Each scene shows the same named points in several views. A view is turned or mirrored, shifted and resized as a whole, has a little noise and may leave points out.
(in the rows, 128 means zero)

Scene 1
View 1
Q672: [154 137 131 138 143 136 153 118 119 126 118 115 131 118 131 111 113  99
 144 159 110 140 140 125 142  97 152 120 115 116 130 124 142 122 169 113
 122 133 115 133 109 121 127 155 135 110 115 142 112 137 130 113 122 117
 141 139 121 120 161 118 124 126  89 130 136 126  90 125 151 109 111 108
 141 124 145]
Q154: [171 122  85 148 125 144 132 107 126 127 134 115 133 111 110 146 108 105
 173 133 143  98 132 153  65  71 164 138 129 129 170  98 162 137 169 125
 139 114 103 155 147 162 152 156 137 150 108 163 119 134 138 163 129 145
 113 139 143 152 110 130 150  83 162 105 141 123 153  93 182 104 117 133
 114  91 155]
Q72: [137 125 109 126 132 140 153 119 125 112 115 139 122 110 126 114 107 110
 143 139 116 116 136 139 121  99 159 132 133 111 148 126 143 132 164 115
 144 116 115 141 108 134 146 165 130 125 114 149 126 146 136 128 134 135
 133 126 131 121 126 127 145 121 127 114 131 110 117 114 151 112 111 125
 136 112 136]
Q998: [129 163 146 127 160 171 154 119 115 121  83 116 114  87 129 116 132 165
 121 158 117 147 131 143 107  99 143 116 121 126 114 103 127  97 165 124
 129  98 133 131 104 107 132 123 128 107 133 158  99 130 153  84 148 137
 106 131 120 129 128 106 132 129 123 124 132  80 128 133 151 122 124 117
 135 161 139]
Q512: [143 132 126 109 127 146 165  85 143 119 129 154 126 122 146 125 125 128
 110 149 124 133 123 151 129 125 139 104 126 117 134 119 140 121 155 124
 127 136 136 126 119 103 112 153 125 122 120 158 137 137 146 132 137 143
 132  96 124 127 128 129 130 115 128 105 136  85  97 118 138  88 109 124
 121 112 132]
Q254: [167  99  79 141 114 120 143 112 138 127 140 130 141 122 123 133  94  58
 163 138 138  94 133 135 120  90 163 133 120 108 177 124 166 165 172 123
 155 137  95 144 134 155 149 183 129 152  82 148 146 139 119 191 111 122
 153 136 140 132 120 139 141  89 136 105 147 149 116  85 161  84  96 120
 118  73 146]
Q502: [142 117  94 126 123 145 146 107 135 126 118 140 126 103 122 126 109 117
 140 139 147 102 127 146  96 103 155 122 130 116 163 108 159 142 150 132
 158 116 114 150 124 145 143 163 125 148 100 160 137 134 137 177 130 141
 128 126 138 141 102 129 151  93 163 104 145 114 133  92 158  91 107 126
 115  98 147]
Q284: [172 119 105 152 132 126 144 122 121 131 133 106 142 123 123 130 103  67
 169 143 124 117 140 129 126  83 163 132 114 116 150 122 157 140 180 116
 132 135 101 149 127 149 143 167 135 128 105 146 125 136 121 145 109 117
 141 149 132 125 151 126 132 111 106 127 141 151 107 111 168 101 103 111
 127 100 148]
Q651: [157 147 132 133 144 144 149 112 120 112 115 120 126 118 131 120 120 129
 144 155  99 142 139 137 119  96 151 119 121 127 123 114 130 109 170 108
 106 125 129 129 117 109 127 148 132 104 140 151  99 139 144  86 140 134
 122 128 122 122 150 120 130 127 104 131 129 104 104 135 158 115 126 117
 137 132 142]
Q362: [187 134  90 153 122 145 133  98 121 117 149 105 137 136 112 153 116 110
 178 137 124 108 136 155  62  68 152 136 125 131 161  95 143 127 176 111
 103 125 113 146 160 151 141 153 151 130 134 166 101 141 143 131 136 152
 109 129 140 140 140 125 144  94 141 130 130 120 132 110 184 117 125 134
 118  93 156]
Q819: [157 135 115 127 130 149 151  89 136 128 132 131 129 121 133 135 116 124
 131 146 129 123 128 153 102 103 140 112 126 124 143 109 143 118 158 122
 126 126 124 137 127 118 126 150 129 132 120 159 122 131 140 141 134 145
 122 113 125 135 124 124 136 100 137 111 141  97 117 112 148  99 111 124
 121 106 141]
Q720: [166 150 139 131 144 138 152 108 124 115 125 120 128 130 139 122 124 124
 137 160  97 145 138 142 129 101 145 118 118 128 121 118 128 106 165 105
  99 137 138 126 122 102 116 147 139  97 143 151 105 140 142  81 137 129
 121 113 120 114 167 120 119 130  88 134 127  96  85 140 153 115 125 122
 134 129 139]
Q18: [156 127 103 125 121 148 152  91 141 122 136 141 132 116 132 141 121 123
 137 138 136 116 122 162  82  99 146 112 132 122 155 103 149 130 155 127
 130 125 126 138 138 133 126 152 129 141 118 175 129 135 140 161 141 155
 116 108 131 134 102 133 146  89 162 105 144  85 130 105 154  92 119 137
 110  96 144]
Q42: [141 124  98 127 123 143 149 110 128 118 121 141 123 114 123 130 109 124
 143 136 136 106 133 147  89  97 152 128 136 116 157 113 146 134 158 129
 144 117 120 141 125 144 140 159 127 143 113 163 128 142 136 151 141 143
 120 117 136 134 104 129 152  96 159 102 135  96 131 101 158 100 113 139
 121 102 143]
Q971: [151 129 102 126 132 142 156 113 131 110 122 137 124 117 124 124 111 116
 140 140 115 117 131 143 112 100 153 127 130 117 149 119 135 130 161 114
 132 118 123 139 122 129 140 161 134 124 121 153 127 140 137 133 137 138
 129 119 135 125 127 130 143 111 133 116 131 105 116 113 153 107 115 138
 130 105 141]
View 2
Q154: [161 170 140  78 153 174 143 136  93 132 119  72 111 129 156 139  98 156
 138 210 106 108 114 116 160 119 116 124 187 126  70  93 116 177 160  40
 121 155 133  78 118  94 118 122 130 135  89 157 132  96 117  65  82 158
 106  50 121 157  79 116  74 113 145 178 116 183  97 132 158  26 113 175
 115  80  92]
Q72: [115 150 119  99 133 142 161 122 138 112 119 109 135 141 154 137 101 140
 164 166 119 113 122 135 104 103 113 129 141 140  91  97 121 145 152 104
 137 134 128  93 131 146 109 138 155 157 125 136 116 113 105 112 127 136
 109  97 143 122 119 130  94 106 128 149 121 154 111 142 125 129 101 123
 145 126 130]
Q651: [ 85 164 120 137 155 124 168 122 126 101 158 149 152 187 140 143  85 133
 168 118 112 152 130 133  95 129  87 121 107 136  98  99  97 139 142 130
 140 142  93 148 136 157 113 121 141 157 146 148 161  81 117 106 105 105
  66 151 102 122 113  91  83 134 133 149 132 132 100 165 130 139 121 135
 166 141 144]
Q502: [142 154 130  70 127 167 125 125 135 110  92  63 116 110 165 128 121 161
 119 208 105  86 105 110 128 106 126 128 164 133  90  91 103 150 143  74
 112 127 148  72 131 115 119 149 154 166 112 143  84 121  92  88  89 157
 142  67 159 146  99 118  92 110 150 184 110 175 118 132 142  77 116 147
 108  96 116]
Q512: [ 95 142  97 118 126 148 118 102 150  84 110 114 152 156 165 127 110 124
 123 156  96 110 129 127  85 113 118 126  96 121 122 101  74 118 119 142
 105 136 109 122 151 138 127 156 176 166 147 164 116 135  88 101 103 104
 112 141 149 149 126  95 105 145 160 186 140 156 143 149 120 138 121 118
 120 163 152]
Q362: [146 181 128 119 190 153 141 135  83 125 139 115 113 162 155 137  86 138
 158 181 118 132 135 137 155 138  93 135 157 118  76 103 127 174 164  57
 124 171  90 110 117 101 122  94 131 128  94 177 189  82 134  56  86 129
  68  85  92 159  82  97  80 149 145 183 120 169  97 134 151  41 121 179
 135 112  89]
Q284: [120 148 115  95 121 129 176 136  90 149 160  97 143 152 119 107  99 122
 162 136 116 128 133 102 110 139 125 149 121 123  82  71 134 171 170  32
 148 145 136  87 103 143 115 125 165 118 100 152 183 108 127  89 145 154
 134  65 110 150  98 112  94 110 130 117 117 169  99 121 138  98 143 136
 151 104 103]
Q819: [112 161 117 109 141 162 134 121 122 109 119  96 134 150 163 137 107 140
 142 170 104 117 123 120 118 119 109 128 128 123 109  94  83 134 131 117
 106 139 113 113 140 127 118 139 150 157 139 159 113 107 105  81  82 119
  98 124 136 151 115  90  96 141 165 184 125 163 124 143 141  95 126 147
 124 131 124]
Q18: [142 161 121 101 145 174 112 119 126  95  99  87 122 145 183 143 116 146
 123 199 106 100 117 127 141 112 114 130 149 118 106 106  92 140 138 101
  98 140 120  97 144  98 122 142 152 161 120 166 108 120  98  74  65 120
 100 113 146 155 102 101  97 145 164 209 129 174 134 132 132  75 127 158
 106 133 121]
Q998: [ 72 163 156 120 145 155 179 120 150  74 163 128 123 163 145 170  89 179
 164 118  94 153 101 131 105 122  70  98 135 150  99 110  72 117 126 166
 133 104 108 157 157 153 101 126 110 188 176 110  79  49  90 112  65 110
  54 167 124 101 141  79  69 109 126 157 137 121  95 197 131 139 111 134
 171 130 175]
Q672: [ 86 142 116 122 113 112 180 130 114 128 174 125 153 180 129 115  94 121
 172 104 112 151 135 112  73 141 107 133  96 126 101  77 110 147 162 103
 150 136 110 130 118 161 109 132 158 140 139 148 162 105 113 106 142 128
 103 121 109 135 126  97  95 127 130 112 133 147  99 145 121 152 140 114
 162 129 144]
Q42: [130 163 125  94 144 174 134 120 129 105  96  88 120 123 168 141 108 159
 140 202 109 103 105 140 130 100 117 124 163 139 100 103 115 145 135  91
 108 143 127  79 138 114 117 140 155 159 119 149  99 113  99  90  90 137
 112  90 142 142 106 123  93 120 148 186 110 165 117 133 142  80  96 147
 120 115 114]
View 3
Q819: [106 113  80 102 120 115 140 110  96 120 131 159 150 137  93 150 129  80
 155 118  99  94 124 122 139 138 130 139 117 121 128 149 123 123 155 165
 112  72 134 158 109 143 115 145 152  95 133 134 154 119 109 130 121  95
 106 135 124 107 147 136 122 116 142 136  89 138 125 112 131 112 131 141
 150 144 143]
Q998: [140  84  69 158 125 103  71  75  77 125  93  74 147 172 127 164 178 183
  97  87 109  78 113 138 121 164 149 145 140 185 138 103 121 122 109  98
 153 101 123 176 113 111 128 164 129  79 116 139  74  91 202  91  84  76
 157 126 133  95 138 135 110 156 113 138 149 137 112  87 128 124 139 152
 217 104 125]
Q512: [121  95  46 107 142 102 153  96 116  97 114 173 179 127 101 136 121 109
 141 149  83  78 121 107 127 180 154 149 127 117 117 146 115 146 153 167
 101  78 147 154  96 136 147 168 171 113 118 120 112 121 106 126  90  88
 116 144 138 104 138 124 105 101 119 177  63 127 129 115 123 118 111 150
 152 138 127]
Q362: [ 79 122 109  93  88 169 131 131  74 149 163 166 120 167  69 170 142  75
 184  93 146 135 148 180 205  51 104 127 121 125 151 175 161  87 153 165
 136  69  94 149 122 146  41  81 129 103 154 123 214 113  82 126 131  86
  92 137  93 120 160 152 163 108 134  76 130 143  81 138 136 123 160 140
 157 140 128]
Q18: [ 77 115  93 116 103 130 175 127 117 128 135 169 164 146 111 146 114  53
 183 120 102 111 143 126 131 136 113 134 111 129 143 114 110 131 151 172
 114  59 127 162  99 127 124 118 169  96 162 143 175 109  84 140 130 110
 105 134 130 105 165 135 133  92 146 113 101 135 127 119 120  87 118 138
 144 160 142]
Q672: [153 118  83  87 143 109  83 106  75 128 113 146 102 132  66 151 152 170
  90 101 107  73 104 125 188 143 156 156 111 105 143 214 166 150 152 135
 108 130 139 119 144 143  92 202 133 139 109  96 135 160 128 128  89  82
 123 149 122 117 110 147 117 144 105 142 100 122  96  91 138 152 182 170
 153 105 124]
Q42: [ 92 128 137 134 109 130 176 144 120 158 115 150 132 152 114 127 104  68
 189 104 107 110 133 124 137 125  99 126  91 129 160 124 106 137 156 167
 108  85 140 127 127 119 126 138 146  86 166 124 182 117  78 146 112 121
 111 136 133 123 157 142 128 125 143 118 116 118 140  89 130  89 127 143
 130 141 120]
Q284: [123 143 136  65 105 136 105 138  66 152 125 160  79 112  58 150 134 102
 125  82 106 104 110 132 214  86 120 141  83  73 158 221 160 155 162 149
  94 120 140  84 162 146  63 180 121 130 143 103 198 170  81 158 130 102
 109 144 112 124 124 146 143 135 133 100  98 137 106 101 136 140 200 171
 104 123 121]
Q651: [136 101  67 118 136 115  87  83  86 116 110 150 132 164  74 159 171 177
 111 108 129  79 122 166 180 127 162 163 141 135 132 172 160 114 139 131
 132 100 119 150 125 138  94 157 136 117 112 108 106 120 135 111  65  72
 116 143 119 106 137 152 132 137  93 138 123 128  78 106 134 153 153 151
 198 104 123]
Q720: [155  85  41  96 142 109  88  67  76 101 125 166 149 161  64 174 171 173
  98 121 122  76 122 164 178 141 178 170 150 120 123 187 164 114 136 137
 120  99 114 157 106 140  94 160 145 133  95 102 105 121 132 105  63  55
 116 147 127 105 123 148 120 133  84 155 105 132  75 124 128 173 151 155
 192 109 127]
Q72: [123 129 141 134 105 120 133 143 103 166 105 146 114 145 101 127 120 108
 140  90 115  97 127 131 156 121 106 127  80 122 171 155 118 137 156 142
 101 114 148 115 149 108 107 169 128 100 154 115 173 139  96 140 101 121
 127 141 129 122 142 146 125 139 141 108 121 125 112  76 130 107 157 157
 125 111 120]
Q254: [102 157 152  62 100 128 167 166  98 175 119 189  89  98  66 125  84  51
 173 100  90 102 124 100 185  94 100 129  61  62 164 199 135 167 184 185
  57 104 159  76 154 138  90 181 125 124 173 122 236 176  29 184 152 137
  97 149 116 130 137 136 140 113 166 100  77 119 139  89 123 103 174 171
  51 149 124]
Q971: [115 106 102 121 119 124 147 130 110 143 111 166 134 149  93 130 112 115
 149 117 123 100 131 145 162 130 132 143 103 111 153 156 122 134 151 158
 100 100 144 138 132 133 117 163 144 117 138 109 154 132  78 140  85 109
 112 142 136 119 139 147 127 125 123 141 115 121 112  99 131 112 144 149
 156 124 118]
View 4
Q254: [120 112 146  81 112 141  89 179 133  90 125 118 122 107 139  95 105 136
 110  94  78 117 143 123 140 144 157 100 141 115  99 101 132  63 109  94
  93 159 136 176 161 118 162 147 130 104  94 185 108 142 177 126 141 118
 134  99  81 158 112 149 139 128 148 161 161 141  52 100 130  80 107 154
 124  97 109]
Q72: [139 123 128 109 137 127 110 149 109 117 119 160 130 118 141 108 124 139
 128 123 110 121 147 119 134 111 144 101 125 126 106 124 138 118 124 100
 128 162 128 156 143 138 138 136 108 137 104 152 124 124 123 129 138 132
 129 100 126 141 103 123 143 140 113 140 134 132  94  98 135 109 128 150
 120 107 111]
Q819: [120 126 116 116 121 136 113 138 124 103 117 156 129 119 136 124 127 139
 130 134 108 114 129 112 102 129 136  96 147 123 101 139 130 128 118  99
 129 147 123 156 148 136 142 130 129 139  77 156 144 118 129 137 120 129
 137 112 115 141 121 145 126 126 118 146 158 129 119 119 119 116 114 137
 138 134 123]
Q720: [149 117 124 121 156 108 133 122  98 122  93 154 133 143 137 107 134 127
 164 120 119 122 149 131 130 102 124  95 126 132 111 165 107 158 118 107
 124 129 116 111 144 122 108 141 109 141  96 155 141  97  93 134 127 148
 137 134 172 161 136 123 137 126 102 130 157 110 144 136 149 145 122 144
 134 147 103]
Q998: [145 112 108 133 138 119 144  96  98 149  95 184 142 124 123 137 160 146
 138 155 128 146 130 107 109 119 114  91 132 133 116 161 130 203 129  88
 150 149 119 122 130 148  94 135 116 153  98 129 156  89  67 151 119 150
 140 115 175 142 116 131 162 127  91 121 144 112 138 130 144 144 134 148
 129 154 110]
Q154: [120 126 127  91 106 165  98 172 109  91 143 125 122  91 150 119 115 176
  94 135  86 123 136 120 100 138 140  78 159 115  96 112 157  89 115 108
 113 175 142 180 142 123 177 137 142 106  95 127 129 126 179 137 135 125
 144 103  96 139 123 166 160  95 134 146 159 123  87 103 116 116 122 135
 131  98 144]
Q651: [145 116 123 114 143 118 124 127  96 128 105 151 136 136 138 111 137 145
 150 124 122 128 147 124 124 105 128  92 129 129 108 149 118 158 123 104
 130 147 128 123 138 130 118 140 107 137 103 139 142  98 102 143 129 147
 139 125 167 160 124 126 148 123 102 131 151 109 132 129 152 144 129 151
 126 135 114]
Q502: [112 125 120 107 112 151 107 154 137 100 127 153 128 102 138 128 118 148
 106 133  99 119 133 103 106 138 143  95 146 119  94 114 148  97 120  88
 127 164 129 185 147 143 154 129 138 130  92 150 129 136 153 130 130 120
 132  86  86 124 105 147 132 124 125 148 144 143  81  93 105  87 119 139
 128  98 132]
Q362: [128 131 123  91 126 159 100 169  94 100 134 112 123 109 155 114 116 165
 127 125  98 115 154 139  98 120 136  75 160 115 100 137 137 103 116 125
 107 156 131 153 140 110 173 143 134 113  90 122 138 108 176 149 136 137
 139 131 130 160 145 157 151  81 127 138 171 106 132 131 124 145 121 135
 139 116 140]
Q971: [141 123 125 113 142 125 110 149 106 114 118 148 130 133 150 100 120 136
 144 112 116 112 161 127 134  97 143 100 123 125 104 131 123 118 122 112
 127 145 130 144 144 125 145 136 106 134  97 154 125 120 126 131 136 139
 124 117 139 154 117 119 132 134 115 141 149 122 113 109 136 125 115 144
 123 118 110]
Q284: [133 101 155  87 133 130 103 156 106 110 105 116 122 117 132  93 109 136
 126 102  81 122 149 130 152 134 138  85 138 112 107 113 121 108 105  94
  93 162 132 146 143 107 139 146 127  99 112 171 117 125 150 142 142 133
 145 120 127 174 122 149 165 120 130 153 156 114  77 123 154 111 121 156
 120 116 108]
Q512: [119 124 110 130 133 116 129 130 144  99 100 178 136 135 137 123 135 118
 158 132 119 108 133 109 115 124 132 114 132 128 102 149 114 134 130  87
 137 134 112 144 150 145 128 124 122 152  78 178 136 117 106 126 118 128
 124 103 123 136 118 127  99 148 103 146 157 131 128 115 123 102 110 140
 134 141 103]
Q18: [108 143 106 117 113 147 109 149 132  96 131 162 135 111 145 136 122 145
 126 142 108 109 132 116  89 132 139  92 152 124  94 132 139 110 126  93
 134 153 123 171 151 136 158 129 135 137  71 147 140 123 145 130 121 126
 132  97 100 132 120 152 113 115 115 143 163 131 119 107 103 104 109 126
 144 123 129]
Q672: [148  99 146 103 148 109 124 129 100 122  93 140 128 129 128  97 125 127
 148 114 103 127 140 128 148 122 127  93 126 127 114 139 108 147 104  89
 114 147 128 131 145 127 108 145 114 120 110 175 130 114 106 138 135 143
 140 125 154 168 119 125 156 140 118 146 149 115  98 123 163 124 124 158
 117 137  92]
View 5
Q720: [165 149 130 154 130 117 105 137 114 149 105 135 126 135 121 112 139  90
 146 137 139 114 145 119 159 158 119 118 128 139 130 101 161 122 102 132
 118 169 113 111 105 124 168 114  91 108 141 137 152  97 111 125 131 117
 115 144  89 120 150 115 115 116 101 143 129 151 107 160 138  98 134 147
 107 122 127]
Q284: [156 104 111 134 167 138  79 143  89 172 150 131 107 132 127 101 166  96
 128 128 146 134 141  86 125 152 132 124 136 150 154 156 131 121 104 103
 136 153 133 156 119 155 128 115 114 132 140 126 177 156 102 152  75 104
 119 111 128  77 121 151 153 160 128 144 133 142  74 159 119  97 130 108
 135 172 100]
Q18: [146 113 132 120 125 114 130 129 114 185 130 129 130 103 101 135 149 116
 122 118 165  98  91 127 142 153 118 114 134  96 120 145 130 117 146 115
 128 171 150 145 113 171 104 115  89 102 109 118 150 163 104 139  69 107
 142 168 134  90 132 109 151 150 117 101 106 166 133  96 114 111 119 148
 125 155 160]
Q72: [154 117 131 123 139 141 107 137 108 181 132 120 108  95 117 121 162 106
 128 135 133 121 128 100 142 143 116 125 124 134 126 149 125 100 134 102
 136 151 117 139 133 154 127 108 104 121 114 121 156 136 115 159  84 127
 132 110 112 105 117 128 137 143 117 131 131 157 113 117 114  98 141 154
 107 156 136]
Q42: [144 107 135 113 127 124 121 127 115 187 139 120 117  92 104 127 153 122
 121 116 144 110 105 114 138 146 115 119 130 108 128 158 118 103 143 105
 133 161 138 144 134 175 108 114  99 115 104 116 152 163 114 157  65 113
 149 136 134  86 120 116 152 158 117 113 111 167 128  92 105 110 120 151
 121 158 150]
Q502: [147 101 135 105 135 140 121 131 115 182 150 120 115  90 110 128 155 117
 114 125 152 119  94 111 129 146 116 125 133 109 112 169 117 111 149  88
 132 156 146 154 133 177  89 119 101 124 100 112 152 181  97 150  55 112
 139 138 142  87 115 130 164 169 123 102 113 159 128  96  93 111 128 138
 126 167 152]
Q254: [145  90 116 105 174 149  89 143  84 189 161 117 112  99 116 118 180 109
 112 113 177 124 114  77 108 162 129 129 144 133 159 176 111 106 139  92
 148 154 162 182 107 185  88 107 126 119 129 119 178 190  94 157  46 106
 127 115 146  63 110 159 171 177 151 127 131 158  90 123 123  93 134 112
 147 184 133]
Q362: [136  98  98 151 127  92 100 115  95 194 157 155 133 139  92 119 132 102
 125 100 137  89 116 124 138 140 121  98 132 116 163 138 157 135 117 122
 128 175 147 152 148 178 126 118 109 103 142 124 162 143 134 153  77  88
 154 153 142  60 148 118 141 164 101 127 105 158  96 123 120 118  96 110
 138 178 103]
Q512: [166 140 151 118 137 139 130 144 124 157  97 108 136 100 107 134 152 103
 137 138 162 114 109 116 144 165 115 128 136 109 109 124 131 109 136 126
 125 164 137 131  87 141 127 117  89 106 117 134 151 137  94 122 100 133
 118 163 106 122 132 106 145 126 126 120 119 160 138 118 124 105 144 156
 123 120 167]
Q971: [153 118 129 125 135 134 111 129 113 178 126 126 119 101 110 119 157 108
 130 124 135 108 122 106 145 147 120 121 132 122 132 144 131 103 136 110
 125 157 121 137 121 154 130 106 102 113 118 127 150 139 105 146  91 123
 134 128 112  96 133 129 136 143 115 127 120 160 117 119 121 102 136 150
 115 150 144]
Q651: [155 141 134 147 121 112 106 131 114 162 116 138 118 128 113 107 132  90
 148 136 120 114 139 122 155 156 125 112 124 138 130 117 152 118 102 120
 121 162 109 116 130 128 160 119  90 114 129 133 151 104 120 138 127 119
 130 136  98 113 145 112 120 119  96 134 126 149 108 146 128 106 134 147
 105 137 123]
Q154: [130  88 117 128 117 101 109 111 109 200 165 158 118 115  94 125 137 122
 113 104 131 100 100 122 133 135 118  99 126 102 141 160 139 120 129 101
 128 167 146 156 160 182 111 123 104 115 111 113 159 170 132 166  64  91
 163 145 155  61 133 119 152 171 107 104 102 163 108 104 103 121 104 120
 125 189 118]

In a view up to two points have been moved. Name them for each view, in the order of its rows, or write -.
view 1: -
view 2: -
view 3: Q72
view 4: Q998, Q971
view 5: Q154
